Each row is a point on a tangle of strands that fork and nearly touch. The rows are in no order.
Two points are linked if the straight distance between their rows is under 27.9. Some points are linked to none.
gev: [ 26  17  10 -21  32 -17 -25   0]
gopi: [  6   9  12 -31 -23   7  15  43]
liv: [ 26  23  12  -4  30 -27 -26   0]
Lak: [ -8  20   9  28  27 -44  -9 -17]
Tamum: [-10  -2  16 -39  -2  20  36  45]
vevol: [  8  34  20  41   0  -3 -13 -22]
Rudol: [ 29  13  -5 -40   7  -7 -17  -4]
kalez: [-19  16  14  33  25 -32  -7 -18]
Mazav: [ -2 -20 -34  -1  -5  -5   7 -24]
pulen: [ 10   1  -1  14 -18   6 -10 -14]
Veguf: [ 15  -3  -7 -25  39 -16 -15 -12]
busul: [-14  -5  -5   0 -20  21  21  38]
verus: [ 15  12  16 -39 -24   3   0  36]
reg: [  6 -13 -29 -20  19  -9   0 -29]
rala: [ -4   4 -27  14 -32   8  23  22]
Leko: [-17 -27 -13  23 -14   9   6 -27]
pinif: [ 30  14  -7 -44  -9 -11  -9  -1]
bobes: [ 26  21   9 -47 -26  -9   2  26]
Vul: [ -6 -11  19   0  34   2 -17 -12]
mav: [-17   8   9  32  28 -18  -3 -25]
Gorug: [ -2  -3   3  29 -40  14   0  18]
Vun: [ 14  -2 -24 -24  31 -18  -6 -21]
Tuk: [-10 -21 -30   3 -19  -2  12 -11]
Kor: [-14  -9   2 -36   3  15  44  37]
fur: [ -1   9 -17  23 -34  12  20  27]
vodi: [ 17   0 -23 -27  -1 -12  -1 -14]
San: [  3  -4 -11  23 -30   5  -3 -16]
Fired: [-13 -29  15  -2   5  21 -16 -11]
mag: [-14   2   3 -11  -7  42  38  41]
vot: [-23 -21  -1  31  -3  15   1 -35]
badam: [-20  -4  18  32  14  10  -7 -27]
kes: [  5  -8  -1  -9 -23   9  -7   9]
zube: [-11 -10  -8   0 -26  14  11  27]
mafo: [ 20  20  19  25 -15   8 -21 -15]
Rapu: [-16  -3  32  15  36  -3 -18  -7]
Bekep: [ -6   2  -7  33 -37  19  12  29]
dipo: [ 14   9  10  21 -16   9 -17 -15]
kulu: [  8  18   5  16  32 -42 -13 -11]
Sudi: [-14 -25 -19  15 -19   9   6 -15]
rami: [ -8 -16 -38  -1 -22  -6  24   2]
Gul: [ -3  -8  12  -3  46 -11 -16  -9]
pafik: [ -5  -3 -31   0 -25   1  26  19]
giz: [ 31  18   1 -49 -19 -13  -4  12]
gab: [-18 -15 -23 -28  -5   1  40  24]
zef: [-34  -3  36  25  35  -5 -15  -7]
pufan: [  0 -18 -29  -6  11  -5   2 -29]
gozi: [-18 -26  13  14   6  20 -11 -20]
gopeb: [-17 -13 -10 -34   2  11  46  29]
labem: [ 17  19  14   6  31 -37 -22  -3]
fid: [ 26  18 -15 -10  36 -31 -11 -13]
sosun: [-19   5  19  30  22  -3  -9 -25]
sez: [ -1  -6  -2  25 -37  11   0   5]
gak: [-21 -17  12  29   4  18  -4 -32]
non: [ -5   4  16 -32 -11  16  23  49]
vafa: [  1 -15   2 -14 -11  12 -12   1]
Busus: [-15  -3  -4  -5 -12  31  29  40]
nefog: [  7  -1   1 -12  45 -23 -17  -8]
savum: [ -5 -23   9 -10  -2  17 -16  -6]
sib: [  0  -5  -3  -4 -29  10   2  22]
sipop: [ -3  28  24  39   8  -7 -13 -20]
toku: [ 31  18  -1 -31  25 -15 -20  -4]
Buk: [ 21  34  19  39 -13   3 -17 -21]

A fork is a point with three links, a tip a point with one. Leave the first point through the second and follow the links. Name the first fork or tip that comes.
nefog; Gul => zef
Tuk; Sudi => gak
Vun; reg => Tuk
dipo; mafo => sipop
non; Tamum => gab
vafa; kes => mag

A fork is a point with three links. Follow the links from the first point to the second and name the forks in between, in order.
pafik; gozi => Tuk gak
Sudi; Bekep => Tuk
Lak; Fired => gak
sosun; rami => gak Tuk

Name the points in between on the shortest way along the links from the first point to the second, in order.
Bekep; pufan => fur rala pafik rami Tuk Mazav
Leko; Vun => Sudi Tuk Mazav pufan reg
sib; gak => kes vafa savum Fired gozi
kalez; badam => mav sosun
Buk; pulen => mafo dipo
